Each row is a point on a tangle of strands that fork and nearly touch. The rows are in no order.
In the rows, zero is written as 128.
Two points are linked if the straight distance between their rows is under 83.9. Some points are linked to none.
z_133: [ 87 108 104 176  94 127 123 124 157 103 118 119  67 114  81  98 118  87
 121 114 179 117]
z_78: [141  90 132 116 149 187 145 141 124 160 120 137 161 159 120 195 151 182
 100 127 114  62]
z_352: [104 119 124 157  89 140 141 104 113  88 148 138 113  98  78 122 123 108
 130 124 157 116]
z_854: [140 131  71 123  93  91 127 135 112 145 110 142 119 142 134  97  82 141
 150 171 106 194]
z_586: [138 140 111 122 141  95 139  99 102 104 107 160 138 103 135 141 111  50
 123 139 139 136]
z_65: [131 135 150  98 148  77  77 106 131 117  95 109  91  90 122  87 101  78
 154 100 171 114]
z_676: [128 114 141 116 148  69 132 139 118 108 139 133 121  91  75  99  73 130
 136 176 173 124]
z_966: [181 150 122  81 137  83  78 131 107 151  90 104 155 120 177 103 103 119
 175 130  83 186]
z_157: [145 121 115 114 148 135 134 143 167 157 181 100 143 158 167 157 152 217
 105 121  76 139]
z_821: [ 83 130 142 156 120 126 183 117 146  96 136 168 113 105 172 100 152 171
 152 145 126 146]
z_515: [151 157 134 114 139 150 126 114 128 142 100 149 126 132 166 158 161  49
 114 109 123 109]
z_90: [161 157 152  91 143 140 117 114 129 145 100 140 136 116 173 151 176  57
 109  93 109 100]
z_732: [190 108 139 115 168 170 122 152 143 175 140 120 150 150 106 182 105 145
 123 129 102 109]
z_955: [124 123 125 133 116 110 175 115 113  99 141 171 138  93 125 128 120 135
 133 177 124 138]
z_581: [148 141 117 134 135 159 139 117 129 141 107 163 129 143 143 166 143  67
 117 138 122 126]
z_15: [119 144 146 141 152 119 151 134 167 142 166 134 129 142 198 128 137 205
 135 119 112 139]
z_382: [106 117 160 119 143  70 144 140 128  99 162 132 110  78  91  91 104 156
 135 166 175 107]
z_843: [165 129  58 106 116 129  91 143 121 153 166  83 143 160 142 134 142 129
 105 170  60 194]
z_70: [168 118 144 122 156 185 101 119 112 163 122 135 120 146 111 171 116  97
 122 104 126  84]
z_995: [168 118  96 107 148 128 128 155 156 149 190  79 147 146 142 154 144 194
  99 140  62 153]
z_564: [154 116 128 118 120 156 120 126 140 167 156 131 126 155 110 158 104 197
 146 154  85 155]
z_307: [123 101 154 139 133 187 145 111 101 130 152 126 123 147 105 160 146 170
 110 114 137  48]
z_142: [ 65 100 141 179  84 139 144 129 158  77 147 116  85 105 102  81 162 151
 131 110 165 108]
z_466: [171 135  78 108 148  66  91 136 116 156 102  77 123 149 161  81  76 116
 160 144 106 185]
z_639: [ 82 115 109 147 114  46  95 132 126  71 114 100 120 110  56  92  97  84
 101 115 193 127]
z_793: [139 130 134 130 151 130 155 141 167 151 168 123 138 150 179 149 142 209
 120 125  94 132]
z_880: [180 122 101 107 147 144 123 165 152 155 168  93 166 147 123 173 130 170
 103 143  62 161]
z_431: [157 145 112 114 112 158 134 136 132 156 124 157 161 155 130 175 138 122
 119 166  90 169]
z_577: [139 135 148 122 128 177  84  97  96 146 119 133 109 133 116 157 128  79
 130  76 136  88]
z_338: [185 142  94  99 155 159 101 176 150 161 141  92 180 154 116 180 135 133
 103 126  67 172]
z_284: [152 143 117 117 100 140 147 129 119 139 134 170 158 138 128 165 131 137
 128 184  90 173]
z_23: [100 139 126 142 102 131 184 118 146 116 136 165 121 133 169 120 149 183
 144 162 104 162]
z_308: [142 144 153 120 126 151  77  99 104 141 125 119  93 115 107 133 112  74
 142  78 151  94]
z_663: [143 136  90 119 101 107 132 128 109 139 108 164 131 127 132 123  87 125
 152 173 108 189]
z_918: [ 55 136 171 173 135 170 139 123 117  85 162 101 118 141 157  86 166 150
 136  55 175  86]
z_277: [ 91 113 153 161 125 175 182 106 101  92 158 107 130 153 152 126 175 156
 106  89 137  52]
z_668: [ 66 133 159 180  80 103 168 146 141  86 175  57 130 111  86  88 150 145
 122  77 176 103]
z_232: [ 85 121 151 152 119 122 171 113 139  88 148 156 106  93 134  98 142 159
 145 137 146 121]
z_257: [116 128 130 125 139  89  87 118 134 113 104 118  88  99  98  94  90  67
 138 109 185 123]
z_643: [158 148 149  81 154 175  92 148 147 188  68 130 158 162 166 171 185 105
 107  95  89 112]
z_635: [105 117 128 168  89 182 154  99  96 102 148 118 114 146  90 144 148 120
 115 103 137  83]
z_935: [ 52 130 172 141 125  61 130 150 130  71 175 101 120  73 107  83 152 151
 130 114 199 107]
z_263: [119 123 131 156 120 164 195 112 128 110 141 152 129 140 133 151 169 123
 111 149 119  97]
z_110: [ 99 132 111 173  90 129 113 112 132 113 123 100  81 125  91 111 116  64
 119  78 176 108]
z_913: [ 70  98 121 149  94  68 134 124 110  53 136 141 140  71  73  85 117 135
 115 146 167 129]
z_616: [154 139  97  88 144 177  75 154 157 193  95 101 172 197 133 184 162 132
 102 108  81 160]
z_443: [ 98 151 175 156 182 138 132 137 148 129 161 154 120 134 191 112 128 176
 153 103 164 120]
z_251: [ 90 117 126 160  89 103 148 111 114  70 157 123 123  81  70 106 117 116
 122 127 165 118]
z_164: [108 142 114 132 101 139 104  97 117 112  97 156  95 105 126 122 128  65
 144 103 146 138]
z_559: [124  85 139 125 141 192 150 120 105 148 117 133 150 162 127 182 161 185
  98 130 128  41]
z_992: [158 137 131  89 162  55  86 128 112 127  62 127 132 115 143  70  69 117
 169 135 139 159]
z_128: [127 157 131 101 107 124 105  95 111 123  83 170 117 105 155 128 138  71
 149 125 121 149]
z_260: [152 127  71 121 111 131 117 129 136 161 163  93 121 174 141 141 135 154
 112 167  69 186]
z_219: [182 123 140 119 164 129 118 126 127 144 132 137 133 113 119 147  87  89
 139 142 131 124]
z_675: [ 95 116 136 163  96 169 160 104 117  93 152 132 102 125  93 127 149 135
 125 117 145  91]
z_48: [168 157 131  89 125 149  81 126 133 180 100 129 146 151 163 156 139 112
 147 122  77 179]
z_858: [151 107 144 132 147 183 132 118 108 148 147 136 127 147  92 172 123 128
 114 125 128  67]
z_484: [135 140 128 127 135 127 104 107 154 156  80 138  64 130 150 111 107  83
 154 110 136 138]
z_64: [121 136  97 140  92 114 168 125 140 144 139 141 113 148 151 120 126 175
 136 176  88 182]
z_583: [ 54 137 172 165  95  86 144 153 140  78 183  72 128  96 101  85 159 146
 129  80 192 106]
z_35: [105 118 134 130 115  87 170 117 100  79 143 172 143  71 116 104 112 152
 138 173 136 135]
z_187: [ 75  96 122 186  84 137 141 128 166  94 139 111  72 112  84  92 143 124
 123 122 171 105]
z_12: [193 142 132 101 165 153 115 158 140 155 110 140 167 125 137 180 131  86
 114 124  97 139]
z_912: [143 133  97  97 132 184 100 152 153 191  98 126 181 198 121 199 163 139
  98 134  91 143]
z_158: [ 60 132 172 169 140 152 139 129 141  91 159 125 101 116 157  85 159 151
 147  83 178  99]
z_573: [119 122 162 135 154 167 157 122 139 134 149 152 137 143 169 148 158 199
 128 112 124  82]
z_114: [181 138  78 101 132 117  78 145 112 155 139  78 153 147 155 132 122 107
 132 149  67 203]
z_759: [156 152 140  94 123 136  96 106 113 141  94 165 127 110 150 142 123  81
 157 125 113 150]
z_47: [ 77 129 171 157 136 132 151 127 145  94 160 143  98  96 142  90 147 167
 147 114 171 103]
z_262: [103 116 149 147 122 182 189 110 111  97 143 140 144 146 149 148 186 153
 106 120 123  69]
z_108: [133 131 117 152 124 155 182 116 131 117 130 160 134 139 131 160 155  86
 110 157 122 115]
z_460: [117 122 128 159  93 192 131 101  72 117 141 113 130 155  88 162 138 111
 106  94 136  74]
z_197: [102 147 156 153 166 127 152 133 164 137 158 143 113 138 200 112 133 188
 149 112 143 132]
z_83: [140 116 131 124 142  89 132 122 117 116 133 145 119  94  91 113  73 110
 139 167 159 131]
z_906: [195 148 115  93 167 158 100 180 150 164 117 101 177 138 130 180 132 110
 109 112  74 164]
z_987: [168 160 159  74 145 151 107 139 156 167  80 134 146 131 177 154 189  89
 118 105  83 115]
z_336: [163 150 115  94 135 162  70 133 143 189 108 108 151 178 149 173 146 120
 136 116  71 180]
z_737: [156 136 132 107 155 185 104 137 133 180  78 143 141 169 154 182 161  88
 104 104 109  97]
z_54: [195 125 133 114 168 150 125 147 138 157 133 130 148 128 126 172 103 108
 123 141 107 135]
z_464: [131 108 111 130 148 202 137 148 109 160  82 130 154 182 132 188 170 105
  66 122 125  60]
z_295: [ 74 113 136 139 123  69 161 129 114  76 132 173 135  70 133  69 116 175
 142 159 149 141]
z_950: [149 121 111 122 152 195 129 149 136 175  85 142 153 182 135 191 160 108
  84 125 113  91]
z_401: [141 140 163 106 136 123  78 100 120 134 115 109  87  99 119 110 114  70
 151  77 153  97]
z_202: [162 138 150  83 155  79 113  98 142 129  77 120 104  95 174 102 122  89
 155 113 125 119]
z_757: [165 101 147 118 158 169 142 141 145 167 150 135 148 151 118 178 125 186
 120 133 104  90]
z_326: [164 151 132 101 130 144  90 116 126 164  96 145 119 134 150 142 111 104
 160 129  95 171]
z_281: [174 141 139  82 144  81  82 125 115 142  78 121 140 109 165  98  87 114
 179 131 110 169]
z_908: [105 112 104 130 105  58 156 150 127 121 122 152 120 108 127  64  86 189
 143 174 135 161]
z_771: [ 68 125 164 171 107 169 169 113 106  84 166  83 123 145 138  98 168 157
 122  60 150  70]
z_930: [179 152  92  89 127  98  75 137 108 155 112  89 156 137 176 115 120 105
 150 141  71 201]
z_547: [150 124 112 107 155  64 102 142 113 133  87 132 126 122 116  83  52 115
 157 159 152 165]
z_683: [126 105  94 117 123  46 141 159 120 133 115 130 130 129 104  59  62 180
 145 180 140 163]
z_357: [ 80  93 115 138 117  54 154 147 124  87 104 168 126  89 111  55  99 173
 130 173 156 139]
z_593: [143 136 110 111 118 176 130 140 145 171 120 144 173 185 122 194 159 148
 102 156  90 147]
z_584: [ 70 130 159 184  81 138 178 131 124  89 170  60 125 134 106  85 154 150
 124  65 160  89]
z_67: [156 120 135 130 141 128 131 115 116 126 141 141 122 103  98 147  94  93
 136 147 145 121]
z_656: [136 127  76 128  98 113 142 124 136 156 164 110 111 164 153 123 125 171
 120 174  72 184]
z_949: [139 134 110 132 114 123 162 117 118 122 124 173 132 116 124 142 111 120
 136 179 113 157]
z_327: [141 116  91 114 142  51 120 148 109 134  94 131 135 138 109  68  50 138
 148 171 139 169]
z_49: [ 71  90 123 136 121  48 135 144 115  63 115 155 133  87  78  64 105 150
 104 168 166 125]
z_973: [103 144 111 153  93 136 103  97 118 108 110 126  88 115 108 120 126  60
 126  77 157 118]
z_179: [ 78 133 178 131 142  71 135 147 126  89 172 125 112  71 113  84 135 158
 137 139 194 106]
z_473: [ 79 119 113 166  77  60 115 131 133  75 133  85 142 107  50 106 105  96
 108 102 186 134]
z_763: [100 127 114 140 135  66 100 118 134  94 102 103  92 108  90  92  93  64
 116 110 191 121]

Follow the links from the first point to the second, and from the first to the third. Name the last point that the two ways share.
z_676, z_307, z_793 -> z_54
z_935, z_987, z_47 -> z_771
z_307, z_157, z_382 -> z_54
z_251, z_854, z_327 -> z_357
z_581, z_47, z_179 -> z_771
z_992, z_955, z_352 -> z_357

A fork is a point with three links. Follow the links from the first point to the second and name the forks in between, in order.
z_352, z_912 -> z_357 > z_949
z_559, z_67 -> z_54
z_668, z_643 -> z_771
z_281, z_949 -> z_357
z_295, z_616 -> z_949

A fork is a point with three links, a tip a point with one. Leave the first point through the second and follow the links. Name the first fork or tip that comes.
z_935, z_583 -> z_771
z_65, z_257 -> z_473
z_858, z_307 -> z_54
z_281, z_992 -> z_357
z_326, z_759 -> z_142

Name the points in between on the shortest way along the links from the first point to the second, in order.
z_357, z_547 -> z_908 > z_683 > z_327
z_577, z_67 -> z_70 > z_858 > z_307 > z_559 > z_78 > z_757 > z_732 > z_54 > z_219
z_663, z_683 -> z_949 > z_955 > z_35 > z_295 > z_357 > z_908
z_732, z_995 -> z_54 > z_12 > z_906 > z_338 > z_880
z_464, z_515 -> z_950 > z_737 > z_643 > z_987 > z_90
z_49, z_675 -> z_913 > z_251 > z_352
